Each row is a point on a landscape with many valleys, with its height.
A ball rolls from a point to the lowest of its 4 nearest points, and stops where none of them is lower. Distance is the straight distance between rows; heights are no part of it.
Guzer (h 295): [159 116 120 134 105  95  81 155]
Fegi (h 265): [163 163 153 133 132 100  78 131]
Ragi (h 544): [134 173 203  93 159 129 112  88]
gur (h 296): [165 164 154 134 127  92  69 141]
vonan (h 320): [157 104 112 132 102  90  80 161]
tigam (h 494): [146 161 159 109 146 128 119  92]
maba (h 369): [137 140 123 119 142 143 148  98]
sukug (h 411): [146 143 126 120 138 129 136 105]
Sipe (h 577): [140 197 215 111 168 113  88 123]
babog (h 406): [125 136 139 100 154 168 163  75]
zase (h 458): [ 81  83  88 156 101 136 155 165]
roza (h 436): [117 125 160  87 156 199 172  62]
negum (h 349): [ 84 102  86 155 116 152 175 150]
Vogiv (h 169): [156 141 126 132 122 108 108 123]
suz (h 368): [137 118 103 138 116 120 134 132]
lat (h 200): [ 63 108  91 161 113 170 187 161]
gad (h 548): [134 168 194  92 161 140 122  82]
gagu (h 441): [ 87 113  93 148 131 173 190 137]
fisef (h 506): [ 81 112  91 155 125 169 190 142]
rusa (h 403): [136 150 156  99 153 150 142  80]
dodu (h 274): [105 100  89 151 116 133 157 145]
vume (h 410): [149 123 110 133 117 111 121 129]
ruz (h 329): [137  84 100 129  99  97  96 166]
Fonog (h 731): [119 129 135 103 155 182 173  78]
rezem (h 775): [137 129 111 131 128 130 143 114]
pugem (h 351): [126 133 157  89 157 182 163  65]
sapu (h 632): [ 50  81  89 163  96 149 157 178]
vako (h 270): [163 158 150 133 125  92  72 138]
tago (h 290): [153  93 108 129 101  92  75 170]
Fama (h 298): [ 94 107  90 152 123 151 176 143]
romi (h 319): [ 92  78  88 151 103 127 146 164]
neve (h 323): [118 124 103 134 134 150 169 114]
Luki (h 396): [107 123 105 127 145 178 187 110]
buni (h 370): [126 136 126 111 150 169 167  90]
pitif (h 456): [147 133 117 128 128 122 130 115]
vosop (h 638): [148 170 166 112 143 116 105 101]
veko (h 627): [144 130 113 130 126 124 139 117]
Bak (h 269): [161 164 153 131 134 102  85 126]
Keda (h 350): [119 126 115 121 144 162 176 102]
lud (h 586): [137 198 225 114 177 107  82 135]
kinoz (h 445): [134 112 100 140 120 121 142 131]
soral (h 226): [154 143 129 130 125 114 115 118]
kug (h 366): [ 88  67  90 140  96 117 129 177]
Pebil (h 537): [137 169 181  97 155 133 120  85]
mil (h 83): [146  75 108 114  96  87  68 189]
mabu (h 510): [140 161 168  98 152 140 129  78]
kagus (h 640): [ 40  93  91 169  95 164 167 177]
boro (h 484): [ 80  78  88 154 101 130 146 169]
Lod (h 231): [160 141 129 133 120 101  98 132]
Tukod (h 105): [162 117 122 131 105  92  68 162]
paret (h 261): [119  73  94 133  96 104 109 172]
Dukib (h 254): [131 101  98 141 109 116 131 144]
vikip (h 558): [140 184 208  98 163 122 103 103]
pes (h 249): [127  89  95 140 103 109 126 156]
Mit (h 546): [144 103 106 136 105 103 111 150]
pur (h 324): [157 167 158 121 137 106  94 118]
vized (h 241): [117  92  92 147 110 118 140 150]
Zudot (h 299): [114 114  99 140 129 148 168 123]
guba (h 401): [153 179 172 124 146 104  85 120]
Vered (h 287): [ 91  97  89 153 113 142 165 152]
Bur (h 424): [143 150 140 113 144 133 136  93]
Supon (h 502): [117 128 146  97 157 192 177  71]
vuva (h 222): [127 141 163  90 156 166 153  67]
tobu (h 378): [140  93 103 135 102  99 105 158]
vagak (h 235): [113  82  92 143 102 115 131 160]
Tam (h 470): [151 179 174 118 149 108  94 115]
lal (h 547): [133 154 181  90 155 152 135  72]
seta (h 382): [167 146 143 139 115  88  63 150]
doru (h 297): [151 153 134 121 134 116 122 107]
banin (h 598): [ 60  90  88 162 103 149 166 168]
duv (h 282): [108 109  91 148 121 144 167 133]
teg (h 552): [142 173 182 101 153 127 112  93]
rugi (h 268): [ 96  75  87 145  99 119 136 166]
pek (h 255): [160 152 144 136 123  99  82 134]
dom (h 258): [102  89  89 151 109 129 150 155]
Nuf (h 341): [156 119 116 133 109 101  97 145]
toki (h 623): [150 180 179 112 154 113 100 106]
zubez (h 108): [107  68  93 137  97 111 118 173]
misov (h 248): [161 133 129 134 115  98  90 141]
Zet (h 571): [138 189 211 103 166 118  93 113]
teto (h 440): [155 187 182 131 149 102  71 135]
Febed (h 476): [138 154 157 102 150 141 136  84]
Tasif (h 539): [144 197 212 122 168 105  77 135]
Gese (h 336): [122 108  95 143 115 129 151 136]
rula (h 242): [149  80 109 119  95  90  74 182]
sesi (h 402): [134 140 131 108 146 149 153  87]
botor (h 346): [129 132 113 121 141 150 163 101]
lub (h 363): [123 122 103 136 129 139 165 118]
Potid (h 214): [100 117  97 140 135 167 185 125]
soro (h 379): [155 161 149 123 133 112 103 114]
vafi (h 655): [ 59  97  90 164 107 160 176 165]
gak (h 306): [129  84  95 135 101 103 111 161]

Where does a ball stop that starts at each point below?
Tam: pek
guba: pek
Bur: Potid
sukug: Vogiv
Nuf: Vogiv
tobu: zubez
pitif: Vogiv
seta: Vogiv
soro: pek
suz: zubez
buni: Potid
sesi: Potid
gak: zubez
Fonog: vuva

Call two points neighbours if one is among the 4 nearest of the other. Go from one point of each pair to the other, from neighbour to neighbour, staying as low as possible. Name the highest point that can't be avoided.
lat / mil: negum
Tukod / zubez: ruz
mil / vuva: babog
Tukod / mil: tago
zubez / Potid: Zudot
